Points, in no order, along strands that fork and pass close to each other.
Points whose rows are less than 39.2 apart are linked; no others are.
q_193: [ 22  -1 -11   5  -6 -15 -11  -5   5  15 -14  20 -10   6   8  12  -5   1
   5   3 -12]
q_346: [  3   0 -12   0 -10   0  11   2  -7   4   3 -27   3  12   3 -10  11  -6
   7 -11  -6]
q_610: [ -2   0   9 -14   9  14  -8  -3  -8   1   7  -7  13 -12   6   0   0  21
  -4 -19   8]
q_836: [  2   5   6 -12  -8   4  -8  -7 -19   7  -2   5   4   2  10  -4  -2  12
  -6 -14   8]
q_797: [-12  12 -15 -12 -11   4 -13 -11   7  10   6  -4  -1  -8  12   4  11   1
   0  -4  -1]
q_820: [  8 -12 -12   4   5   4  -7  -2 -13   0  -7   3   2   7  -5  10  -1  12
 -10  12   5]
q_77: [ -3   7 -28   3 -10   4   3   5  -6   6   9 -26   3   2   6   3   7  -7
  13 -12 -17]
q_312: [ -9   4   4 -20  -7  -8  -2   0 -12  10  -9  13   1   6   9   0  -3  -2
   7  -3   7]
q_601: [ -8   2  11  10 -11 -11   1  -6  -1   3 -29  -6 -13  17  -8  20 -15  -9
   5  -1   3]
q_443: [ -6 -14   6  -2   3   4 -13  -3   8   1 -13   6  14 -14   8   4   6  18
 -12   5   5]
q_482: [ -3   5   1   0  26  16   2   3 -17 -27  16  -2  11   0  -3 -20   9  -7
   2   4   0]
q_674: [  5  -8   4   3  -1  15  10   6   7 -26  17  -3  15   0  -1 -15   2  -4
   3 -11   9]
q_721: [ -1   3   6  -1  -6  12  11  -2  -6  -1  11 -26   5  -1 -10 -16  10  -3
   9  -3  -1]
q_647: [ -1   6  -1  19 -10 -20  -7  -4  -9  18   2   2 -16  14   7  20  -4 -11
   6   0   0]
q_814: [  4 -13 -27   3  -5  -2  -4  -3  -9   3 -18  -5  -6   9  -5  22  -3  14
   0   0  -8]
q_841: [-30   9   1 -12  -3  -2  -6  -1  -9   4  -4   7 -11   7  13 -13   5   0
   7   3  -2]
q_363: [ -4  18   9   3   8   8   7  10 -28 -10   4  -5  11 -10   7 -11 -10  -8
   3  10  -1]
q_603: [ 23  -1   1   0  13   5   1  -7 -10 -12  12   2  11 -19   5 -12  -3  -6
  14 -25 -11]
q_844: [  4  -5 -18   1  -7 -20   9 -19  -6   2  -6  -6 -15  12 -13  12 -10  -8
  -3  19   8]
q_471: [  7   7  24  -9  22  11  -4   7  -5 -16   7   7  15 -31   4   3 -10   7
   6  -7   2]
q_800: [-11   2 -13  -3  15  10   2   5  15 -19  14  13   2  -3   3 -16  -5  -7
   2  11   4]
q_500: [  6   3  13 -27  21  11   7  11  -7   2  16   7  18  -4  -3  -6 -13   1
  -1 -11  10]
q_898: [  5 -18  -7  -6 -14 -37  -6   7   6   7  -8   5  -4  19 -19  10   8 -13
  -7  21   9]
q_650: [ -8 -14   5  -1  -1  -2 -12   6  10  12   3  11   9  -4  -5   7   8  20
  -7  17  12]
q_592: [  4   7 -12  12  -4  14   3 -13 -22  -4  13  -5  -5 -15   1  13   6  -5
  19 -25 -17]
q_412: [  3  -2 -10   2   1 -19   7 -10  14   6 -11 -19 -20  11 -11   6  -2  -6
  -9   9  11]
q_310: [  4   5  -6 -22  -1  -5  14  17   2  10  13  -2   6   8  -6   6  -3 -15
  -3  13  11]
q_53: [  0   5  -6  -6   5  -2  -4  18 -13  -7  12   6  13  -4  17  12 -15  -1
   7   4   8]
q_404: [-18   9 -10   3  12  12   0  -1   9 -15   3   1  -5 -12  -2 -24   5   0
   9   3  -5]
q_821: [-10  19 -12 -10 -10 -14  -6 -14   1   3   0  -2 -14  -7   5  -3   5   0
 -10   8   1]
q_486: [-11   4   9  -7  19  14   0   0   4   1   3 -12  11 -18  -5  -5   3  21
  -6  17  10]
q_747: [  1 -15   9 -13  -8   6   7  14   8   9   4  18  18   9 -14 -15   0  15
  -8   9  16]
q_897: [  5  -5 -23   3 -21   4  -4 -16 -16   0  -5  -2  -8  -6  -2  25  -1   4
   9  -5  -9]
q_873: [  3  -1  17 -12 -14  -5   3  -8 -15   5  -7  21   2  -2   3  -8 -11 -10
   8   5   5]
q_990: [ 10  -9  -9   3  -5 -19  -6  -7 -12  -6  -9   3 -14   7 -14  15  -9   3
 -16  18   6]
q_277: [ -1   8  17  -6  16  12  -4  -6  -3 -11  -3  -8  14 -29  -1  -4   0   7
  14  -5  -8]
q_231: [  6   2   7  11 -37   6   8  -6   5  -1  -5 -18  -4   1  -6  -3   2   0
  -6  -2  -6]
q_328: [  9  -6   5  -6  -3 -34  -7  20   1  13 -10 -13   1   5 -15  16  -7   0
 -23  20   9]
q_738: [  9 -10   3  -3   2  -4 -10  -3  13   8 -19   3  10   5   9   8   6  -2
 -19   5   4]
q_23: [ -3  21 -17   6 -11  -3  -9 -17  -4   5   2   5 -14 -29  16  15   5   4
   1 -18 -20]
q_32: [  1   1  16  26 -14 -24 -17  -8  -2  21  -5  -5  -8  19  -2  22   5 -15
   2   4  10]
q_305: [ -8   3   7   1  20  17  -1   2   5  -7   9 -15  17  -4  -8  -1  -4  17
  -8  -7  12]
q_3: [-12   1  16   7   0  11   5   4  13  -3 -11   7 -11  17  13 -14   5 -15
   3  -1  -1]
q_33: [ 18   8  10  -5  23  14  -3  -3 -10 -20  19   4   5 -12  11  -3   6  -7
  22 -24 -21]
q_795: [  5  -3 -19  16  -4 -10  -5 -16   1   6   2  -7 -20  -4   3  11   7  -4
   0  -5 -20]
q_8: [  0   8   5  16 -19  -2   0 -18 -10   4 -13   9 -16   2   0   3 -11  12
  -1 -17   0]
q_269: [ 18   0   1  12 -14  -1   6 -15   0  16   5  -1   2   3   3  -5   4  -4
  13  -7  -2]
q_201: [ -5  -1  20   7  10  17   5  -8   5 -16  10  -3   3  -8   0 -23   6 -14
  18 -22  -9]
q_847: [ -2  -7   9 -18  26   1   1  22  -7  14  16  11  21  -5   6  -9  -5   9
  -5   0  17]
q_439: [  2  -2   5   4 -12  11  10  -5  26  -4   2  -2   0   0  -5  -6   1  -4
  -7   2  12]
q_572: [ 10 -17  -4 -20  10  -3  16  24   9   0  -7  -2   9  -5  -6  10  -3  -2
 -16  21  -2]
q_187: [ -6 -10   8   0  10 -15   8  21 -11   1 -15  -8 -11  16   1  -4  -7   0
 -17  12   7]
q_838: [ 16 -13  -9   7   5 -16  -3  -8   6  14  -7   1 -20   9   6   8   1  -8
  -5   7 -12]
q_86: [-16  10  -2 -12  18  18   8  14  13 -35   4   9  13  -2  -6 -17  -6 -12
   6   3   2]
q_612: [  5  -5   0   4  -5  -7  -4  21  -2   1   1  17   3  -1  20  10 -18   5
  10   9   6]
q_756: [  4  12 -31  15  -6   5   7  -7  -5   0   9 -16  -1 -15   5   7  12  -4
  15 -17 -19]
q_550: [ -3  -6 -19  -4  12   6   2  17  14  -8 -10   8   9  12  -2   3  -3   3
   5  20  -3]
q_429: [ -3  -5   8   4   9   4   0   5  18   5  -9  -8 -14  13  14  -1  -2  -8
 -10 -10   0]
q_329: [  1 -12  -9  -9  -7 -18  -7   6   3   6  -6  11   2  19  -6   3  -4  -8
  -8   8  19]
q_418: [ -1   9  -3  10   4   1  -2  -4   8   7  -7 -11  -8   4  14  -1   0  -7
  -7 -21  -7]
q_786: [ -5   4  18   2  16  18  10   5 -16 -32  30  -2   5  -7 -13 -23   0  -8
   9   0   1]
q_147: [-12  -6   1 -17  26  -3  -5  13   4  -5   6  14  12 -10   8  -4  -5  13
  -5   2   9]
q_946: [-23   2   5  -8   7   8  -2  -4  -3 -11   0   8 -11 -10  10 -18  10  -3
   8  -1 -10]
q_631: [ -1  15 -21  -6 -10 -15  -3  -6  12   1 -11 -11 -12  -7  -1  -3  -8  10
  -6  -1   3]
q_949: [ -4 -14  -1 -11  -7 -10   3  16  10  22  10  16  17   4 -13   0   5  11
 -14  17  19]
q_354: [ -2  -3   0 -13 -19  -5 -13  -4   7  14   9   0   3  -1  13  13  10   4
  -8  -7  13]
q_622: [ 15   5  19  -8  31  13   2  16 -13  -9  13   6   9  -9   0  -5 -16  11
   0  -6  -4]
q_850: [  2   1  -3  -3 -13 -11 -14  -9   7  11  -6  -3   1  11   3  18  10   2
 -17  -3   7]
q_84: [ 10   2   7   7  -9   0   8 -10  -9  11  -4  10  -6   0  -4  -9  -3  -1
   2  10   0]
q_714: [ -6   4   8   4   3  -4  -7   5  19  17 -11   6  -2  17 -16   0  -4   6
 -13  20  10]
q_241: [ -7  -8 -14  -6  -2   0   2   2   6  -8   2  13  -3   5   4  -3  -4  -7
   9  13  -3]
q_683: [-10   4  -2  11 -10 -12  -8 -19  -7   7 -22  -4 -24  10  -4  17  -6   0
  -2 -15  -7]
q_21: [ -4   0  -1  -3   4   9  -4  -8   2  -2  -8  -6   5 -19   3  -7   6  14
 -12  18   1]
q_264: [ 18 -11  -4  -1  -5 -41 -17  17   0   8 -10  -9  -7  17 -18  14  10   3
 -17  16   3]
q_679: [  4  -7   3 -14  13 -17  10  19  -1   4 -11 -16  -3   7  -8   8 -11  -5
 -16  17   5]
q_445: [ -1  10   8  -2  14  18  -4  -5   2 -17   1 -12  12 -18  -8 -16  14   8
   6 -11 -20]
q_929: [  8   6  -7  18 -16  -3  -4  -7   6  17   4   0  -5  14  13  -5  11  -6
   0 -19  -9]
q_649: [  7   5   7  -5  20  21  -7  -9   4 -18  26  -1  13 -19   0 -10  20   1
  17 -16 -24]
q_565: [  7  -7  -4   7  -5 -24  -9  13  -7   4 -13  17   0  17  12  10 -14  -1
  -3   2  11]
q_783: [-12  -6  12  18  -7  -2  -1  -9   2   8 -27   3  -7   7 -10  16   3  -4
   3  14  -3]
q_29: [ 11  -5 -11   2   3 -23   0  -4  11   7  -8 -13 -34  18  -3  14   1  -5
 -13   0  -4]
q_48: [-14   5   0  14  -2   3  -2  -6  12  12 -11   1 -14  15  -9   1  -3   5
  -1   8   0]
q_420: [  6   2   4  11  -7  17  -7  -9  -1   4 -13   9  -5  -3   3   2  -4  18
   3 -15 -11]
q_971: [ -9   8  18   0   2  15  19  -7   2 -16  12 -14   0 -13 -12 -25  10  -8
  17  -7  -8]
q_394: [  5  -8  12   7  -6  21   0   7   2  -8  -2   9   2  -1   4  -8   8  20
   6  -7 -13]
q_765: [  4  -3   9  11 -29  -3   6 -11  14   3  -1  -6  -9   6  -6   4   1  -4
 -14  10   4]
q_536: [ -6  -1  22   4   9  20  21  11 -16 -16  20   2   1  -2  -8 -16  -1 -10
  16  13  -7]
q_578: [ -2 -15  10 -11 -12  16  13   0  18 -14  15   4  10  -2  -1  -6  11   0
   4  -4   6]
q_339: [  4  -6  -5 -11  10   4   9  21  10   1   5   9  12  -1 -10   6  -9   1
  -5  15   7]
q_746: [  8  -2   5   4   6   7   6  -3   5 -23  16  -3   7  -9   9 -19  -1  -4
   7 -23  -4]
q_664: [ -5  15  13  -4  13   2   3  26 -18 -12  11   8  23  -9   5   0 -14  -4
   1   8  10]
q_954: [  4  12   0   1   6  18   5  -3 -24 -25   3  -3  16  -8  -2 -12   2  -5
   4  -6   2]
q_447: [ -1  -3 -13  18 -12   7   4 -10 -22  -7  -8  -1 -14 -13   2  22  -6   0
  18 -17 -16]
q_325: [  2  13 -17  22 -17 -16  -4 -10   9  17   4   0 -13  18   4  13   4 -16
   7 -17  -5]
q_894: [ -4   6 -25  11 -15  -6  -4 -23  -2  17   3  -2 -24 -23   5   7  19  -1
   2 -15 -25]
q_324: [-14  -7  14  -1   2  -5   2   0  27  15  -9   6   6  13 -12  -7  -6   0
  -7   6  18]
q_678: [  2  -9   8   4   3   6  10   4  14  10   4   7  11  10  -7 -19   1   3
  -2   6  10]

A fork is a point with three links, a tip a point with one. Leave the first point through the second and follow the links. Name the first fork or tip that comes.
q_954; q_363: q_679
q_147; q_847: q_746
q_679; q_328: q_536
q_756; q_592: q_838
q_603; q_33: q_147
q_324; q_714: q_394
q_394; q_420: q_678

Follow the links from the first point to the second, and from the first to the third. Name the last point that the two ways share.
q_631; q_404; q_394: q_443
q_797; q_721; q_800: q_443
q_418; q_631; q_898: q_312
q_601; q_610; q_231: q_678
q_572; q_201; q_418: q_312
q_231; q_795; q_631: q_439
q_201; q_241; q_420: q_678
q_756; q_231; q_418: q_439

A fork is a point with three links. Follow the links from the first point to the second and name the forks in between, in order.
q_277; q_439: q_746
q_683; q_838: q_678, q_439, q_746
q_844; q_650: q_746, q_439, q_678
q_536; q_312: q_679, q_339, q_800
q_850; q_29: q_443, q_678, q_439, q_746
q_310; q_678: q_339, q_800, q_312, q_443
q_550; q_797: q_800, q_312, q_443
q_873; q_603: q_312, q_443, q_678, q_439, q_746
